Each row is a point on a landscape with many valleys, with its height.
A ball rolls from a point to the lowest of its 2 nearest points, and stops where none of them is lower. Distance is the straight distance between rows; heights are no part of it.
K125 h=7.40: [  8 -25  15  -4   6 -10   1  18  22  10 -39 -18  34 -34  25 -12  17  15
 -25  -3  20 -18  -3 -35   3]
K348 h=5.98: [-16 -35  20   0  -3  -8  -4  -8  46  23   3  28  -2 -13   6  33  13  16
 -19  22  -8  -2   3 -41   8]
K68 h=1.52: [ -3   9  28 -26 -19  20  46 -40  -2   3 -15  14 -51  14 -13  21  33   7
  50  15 -25   9  10  -8  31]
K153 h=2.24: [ -9   3  10 -19 -23  34  11 -32  23 -11  13  38  -6  17 -16  16  20 -11
  18  24 -10  16 -11 -32   5]
K21 h=1.47: [  5  26   0  23  11  15 -20  -4 -36 -28  30 -29  12  28 -11 -14 -30  -5
 -15 -24  12  14 -21  60 -43]
K773 h=2.39: [ 14  41 -24 -21 -47  25   8 -39 -44  -9   7  -5   0  44 -26   3  10 -18
  68   2 -24  14   4  31   6]
K697 h=3.98: [ 13 -45 -25  -4  -2   7  -1   4  44 -17 -22  14  27 -19   9 -26  -6  -8
  12   8  19   4 -30 -45  -3]
K193 h=1.46: [  3 -43 -30  15 -12 -19 -28  27  24  14 -13  -8  47 -35  15 -23  -2  -2
 -33   0  17 -10 -17 -29 -10]
K204 h=1.36: [-25 -20  58  17   5   5  21   0  34  34  27  23 -23 -21 -12  15  23  35
 -37   7 -19  20  16 -38  14]
K50 h=6.97: [ 19  -3  15 -26   3  10   2  -8  19 -22 -31   1  45  -2  17   8   8   2
  18  14  21  -8   1 -30   0]
K710 h=2.79: [ 25  -6 -25 -29  13  14  11  -4  11 -38 -35  -2  30  -3  10 -21 -16 -12
  63   8  13   7   1 -20  10]
K829 h=4.41: [ 12 -62 -19  -7  -9  -4  -7   5  54   5 -25  13  40 -18  15  -5   8  11
 -10  15  18  -2 -32 -54  -5]
K569 h=3.79: [ -3  10  22  -6   3  14  13  -3  13 -11  -8   2  -6 -12  -3 -11  -2  -7
  11  -6   2  -6   6 -12  14]
K648 h=4.76: [ 10   2 -62  25  40 -25 -29  20 -42 -26  -9 -47  17  30  34 -19 -38  -9
  -3  -9  25  15   3  39 -16]
K635 h=6.61: [  9 -33  35 -22  13  18  25 -28  48  -7 -22  28  14   7   9  26  22  17
   7  29  -1   7 -19 -53  -1]
K691 h=0.89: [-25 -17  50  16  -3  21  16  -1  35  15  18  22 -16 -23 -22 -13  12  17
 -25   1 -19  15 -10 -35   1]
K487 h=6.43: [ 22 -65  40  -7  32  13  29 -31  59  17 -25  21  11   7  15  20  31  35
 -10  31  -7  10 -27 -54 -15]
K436 h=2.53: [ 11  15   2 -35 -25  28  18 -37  11 -24  -2  32   3  26 -12  25  14 -12
  45  30 -11  15  -6 -17  11]
K105 h=4.89: [  2   5 -64  28  37 -24 -14  10 -58 -32  -3 -45  -5  52  21 -14 -45  -8
  24  -7  12  13  15  52  -2]
K828 h=2.47: [  4  -1 -28  12   9 -21 -47  12 -10   3  -4 -29  52   2  35   0  -3  -4
 -36   1  25  -8  -3   1 -21]
K492 h=3.51: [  8   3  13 -20   8  18  24 -17  17 -21 -31   1 -10   0   2  -6   1  -7
  48   3   1  -1   6 -13  20]
K937 h=2.84: [  3  21 -32  -2 -11  -7  20   1 -49 -10  -1 -17 -50  16 -20 -21 -23 -24
  46 -24 -17  -3  11  54  14]
K601 h=2.06: [  9 -30 -50  14   4 -25 -37  27   4   4 -19 -18  47 -15  36 -20  -9  -8
 -28   5  30  -8  -7 -12 -12]
K748 h=2.00: [ -5  41  13   9 -20  28  -8 -18 -33 -20  31  -2  18  29 -25  -1 -11 -15
   1 -14   0  18 -16  29 -24]
K523 h=1.76: [-16 -49  60  24  26  -6  26 -12  50  48  10  17 -31 -20   7  18  30  51
 -32  16 -20  26  13 -35  10]
K562 h=5.26: [  8   8 -35 -17  -3  -3  11  -7 -20 -21 -17  -7 -23  22   3  -7 -22 -25
  64   1  -3  -5  19  12  30]
K626 h=1.21: [-24  24  18  -7 -29 -13  24 -14 -17  21  30  26 -55  13 -12  29  23   9
   1   1 -15  -7   9   4  33]
K16 h=3.66: [-16   6   1  30  17 -23 -28  39  -3  31  26  -4   1 -34  -6  -4   1   1
 -64 -17  -4 -11   5  21 -21]
K598 h=1.40: [-16  10  44   8 -18  37  10  -2  16  -3  20  19   6 -16 -29 -18   3  -4
 -23  -9 -10  12 -13 -22  -7]
K724 h=5.42: [  0  -1 -32 -13   4 -11  -5  -3   3 -15 -14   6 -22  15  14   6 -18 -18
  35  10   6 -11  13   1  25]
K398 h=2.12: [-16  30   1  26   3 -15 -11  15 -33  15  54   5 -42  13 -28  10  -4   0
 -41 -21 -10  -6 -11  52 -23]
K618 h=4.81: [ -2 -60  -4  -3 -13 -15 -22   6  49  28 -13  15  44 -29  13  19  17  21
 -37  21   3  -4 -13 -47 -12]
K794 h=3.06: [ 28  16 -51 -49 -36  20  24 -30 -19 -14 -19  -5 -13  35 -23   3   9 -19
 101  22 -32  20  20  18  19]
K841 h=3.18: [ 24  -3 -13 -37   6  24  28 -18  14 -33 -36   3   2   6   3  -2   0 -15
  80  19  -5  11  10 -12  16]
K297 h=5.78: [ -7 -25 -12 -10   0 -21 -20   0  35  12 -13  14   1  -8  28  29  -2   0
 -13  25   4 -13   4 -31  10]
K122 h=0.76: [ -3  40   9   9   3 -12  -6  -1 -43  -5  20 -17 -16  25  -4  11  -8   0
  -1 -14   1 -15   8  46  -1]
K961 h=2.35: [ -9  31 -18  19   0 -17   3  12 -41   8  32  -1 -62  13 -20  -7 -11 -12
  -9 -28 -12 -17  -4  58  -1]
K689 h=3.50: [  0 -17  -5  14  28 -21   1  44   2  10 -33 -30  -5 -45  17 -34  -9  -6
 -28 -23  16 -21  10  -4   5]
K61 h=1.98: [  3  31 -12   0 -14  23 -17 -24 -14 -28  20   1  31  28  -6  -9 -15 -15
  19  -2  14  14 -15  14 -13]
K106 h=2.77: [ -6  20   8   8   2 -10 -31   2 -11   2   9  -8  43  10  14  12  -2  -6
 -39   0  18  -6   4  -2 -13]
K188 h=4.59: [  2   6 -40  33  46 -24 -25  26 -42 -22   2 -51  -4  19  14 -17 -34  -5
 -30 -16  19   6  -6  62 -39]
K972 h=1.77: [-13  35  27   8 -23  31   0 -11 -13  -8  30  13  -2   5 -29  -5  -3 -16
 -14 -10  -7  13  -4   8  -9]
K304 h=1.17: [ -8  16 -15 -12 -28   9  15 -26  -2  -9   6  19 -37  17 -13   5   4 -16
  33  11 -14  -2  -4   3  24]
K266 h=6.79: [ 22 -21   9 -31   5  18  12 -16  45 -23 -29  21  38   4  13  19  16   8
  15  28  16   1 -19 -47  -8]
K362 h=2.81: [ 21  21 -23 -47 -41  23  25 -43 -12 -17 -10  19  -7  35 -20  29  22 -10
  78  31 -20  12   6   2  18]
K497 h=5.11: [ 22  11 -50 -13   7 -13   3   3 -44 -20 -21 -22  -4  47  10  -2 -36 -15
  79  -1  -8   2  35  32  28]
K898 h=2.14: [-14 -59  36  25  26 -24  10   1  54  57  -5   4 -20 -43  15  17  27  50
 -35  14 -20   9  14 -31   7]
K619 h=0.80: [-12  27  -6  -9 -38  -2  28 -18 -22   6  15  15 -65  14 -19   1  15  -9
  25  -4 -21  -9   4  16  28]
K516 h=4.06: [ -6  30  35  11   8   9   6  32 -16  12  36   6 -43 -31 -27  -9  -5   4
 -45 -33 -14  -7   2  31  -9]
K79 h=2.54: [  1  46  -6  -9 -54  20  13 -41 -53  -5  27   2 -12  43 -35   4  11 -11
  36  -7 -23  17  -7  39  -1]
K310 h=4.28: [ -9  22  35   4   7  13  24  20  -4   3  10  -2 -51 -28 -19 -17  -4  -1
 -10 -24 -13  -7   7  15  11]
K135 h=1.14: [-18   5  37 -14 -24   9  40 -30   1  17  11  30 -57  12 -12  31  33  15
  19  15 -21   6   8 -13  33]
K157 h=1.89: [-27  23  -1  24  -6 -22 -11   9 -18  30  52  19 -33   3 -20  18   6   4
 -39 -10  -8  -9   5  26  -1]
K991 h=4.42: [  5  19 -14  18  34 -20 -21  31 -36  -7   1 -33  -6  -5   8 -19 -24  -4
 -32 -24  12 -13   3  48 -25]
K933 h=6.30: [ 11 -77  49  -4  30   3  25 -25  61  43 -14  21  11  -1  19  40  31  49
 -31  30 -18  17 -13 -50 -11]
K9 h=0.82: [  3  38  32 -27 -16  20  30 -18 -26  -6 -13  -6  -9  12 -19   7  12  -1
  50  -1 -18  -4  25  16  25]
K600 h=1.41: [ -1  -8  -1   1 -14  10 -17  -5  27  -9   5  15  41  -3   2  -8  -1  -7
 -10   6  16   2 -14 -32 -11]
K328 h=2.85: [ 11 -36 -26   9  14 -13   1  40   6  -3 -40 -23  26 -33  21 -43 -15  -7
 -14 -12  29 -11 -10 -21   6]
K507 h=1.25: [ -1  32   8  22  25   2 -15   9 -45 -15  34 -34 -15  29 -18   5 -16  13
 -33 -24   5   7 -20  75 -53]
K595 h=1.85: [  2   8  -5 -12 -20  24  -5 -22  24 -25   9  27  29  10  -6  -2   1 -12
  21  19   9  10 -21 -27  -5]
K565 h=3.04: [-18 -43   0  22  -4 -37 -26  27  29  52   1   3  26 -62   6   8  23  28
 -58   7 -20  -8  15 -21  -8]
K717 h=0.48: [ -4  42  23  -9  -9   4  12  -7 -35  -3   5  -8 -17  15 -11   9   2  -4
  20 -12  -8 -14  20  27  17]
K868 h=1.87: [ 14  -8 -17   1  -3   6 -25   9  11 -17 -11  -1  52  -5  18 -21 -11  -6
  -4  -6  32  -3 -17 -19 -11]
K878 h=3.45: [ 13 -50 -44   0   8  -9  -4  25  25 -10 -37  -4  30 -23  27 -35 -16 -13
   1   1  33  -5 -25 -37   4]
K916 h=2.99: [-13  29  38   7  -2   7  -9   2 -23   7  19   4  31   2  -4  19   6   0
 -39  -5  12   0  11  -6  -9]
K615 h=2.62: [-11 -69  10  20   4 -30  -8  13  48  56  -9   3  14 -57  12  10  27  44
 -44  18 -25   0   8 -39  -2]
K820 h=6.15: [-10 -51  41 -13   9   5  14 -25  54  25   2  34  -4   3   6  49  24  32
 -25  37 -17  15  -6 -49   2]
K952 h=3.89: [-13   6  -3  21  10 -18 -18  24   2  10  12  -6  -6 -22   0 -13 -10 -10
 -33 -15   7 -15   4   8  -6]
K31 h=2.34: [ 25  -4 -20 -13   7   9  -5   6   4 -33 -24 -11  43  -4  14 -34 -16 -13
  30  -5  27  -2  -9 -22   4]
K533 h=1.58: [-23  16  -4   9 -20 -17  -6  -3  -4  14  28  21 -41   3  -5  16   4  -8
 -11  -1  -5 -12   4   7  18]
K136 h=5.00: [ 15  18 -55   5  16 -16 -13  -1 -48 -28  -3 -36  -5  55  14  -7 -32  -8
  51 -10   2   9  18  49  10]
K201 h=7.17: [ 23 -24   3 -21  11   3   2   9  22 -11 -49 -12  41 -14  29  -9   9   9
   5   6  32 -13  -6 -43   3]
K886 h=2.21: [ 10  35 -14 -19 -24  20  -1 -28 -23 -27   9   0  14  35 -11   3  -5 -20
  55   5  -5  13   3  18   5]
K52 h=1.71: [  2  21 -14  19   5   7 -29  -4 -15 -22  18 -21  28  17   5 -18 -23 -14
 -10 -14  22  11 -16  24 -26]
K255 h=0.79: [ -9 -23  -7  20 -13   0 -24  20  24  10   6   4  31 -27  -3 -22  -7  -2
 -32  -8   9   0 -15 -22 -15]
K494 h=2.60: [-13  16 -29  14  -7 -12  10   8 -31  -7  14   3 -61   4 -18 -22 -21 -28
  18 -20  -7 -10   2  40  16]
K319 h=1.20: [ 10  20  25 -36 -21  27  45 -34  -7  -4 -30  -3 -19  18 -21  13  27   1
  74  13 -28  11  21   0  30]
K259 h=3.86: [-11  23  22  21  21 -10 -11  43 -18  30  38   3 -21 -38 -20   0   0  15
 -66 -26 -12 -10  11  33 -25]
K396 h=3.95: [  2  13  24   1  31  -7  12  42  -9   4 -14 -19 -22 -46   2 -26 -10   1
 -26 -34   6 -20  12  14   2]
K376 h=3.39: [-22 -10   2  30   4 -32 -35  36   9  53  27   3  21 -48  -2   8  18  19
 -66   3 -17  -5  20   2 -20]
K477 h=4.23: [ 11  14  11  10  32 -10 -14  47 -25   5  -8 -32   1 -35  10 -22 -15  -1
 -48 -31  11 -22   8  32 -21]
K486 h=4.05: [ -4   4   0   5   8  -1  -7  14   4 -12 -12  -7   1 -19   7 -22 -17 -12
  -4 -17  11 -13   1  -1   4]
K124 h=5.58: [  2  -1 -23 -23   0 -16 -19  -7  12  -4 -11  13  -1  18  26  33  -7  -9
   9  19  11 -15  11 -12  12]
K851 h=1.01: [ -6  38  24  18  16  -7 -17  10 -46  -1  26 -21  -1  17 -10  14  -9   3
 -37 -18   7  -6  -1  54 -28]

For each start below, name the point where the ball stops.
K569 | K600
K52 | K717
K565 | K691
K201 | K328

Call two points neighbours if one is among the 2 nearest of the other. Go from one point of each pair to the other, from neighbour to neighbour, staying as low as possible. Name the highest point that can't be avoided.
K691 and K717 | K748
K328 and K255 | K310
K717 and K135 | K68
K135 and K619 | K626
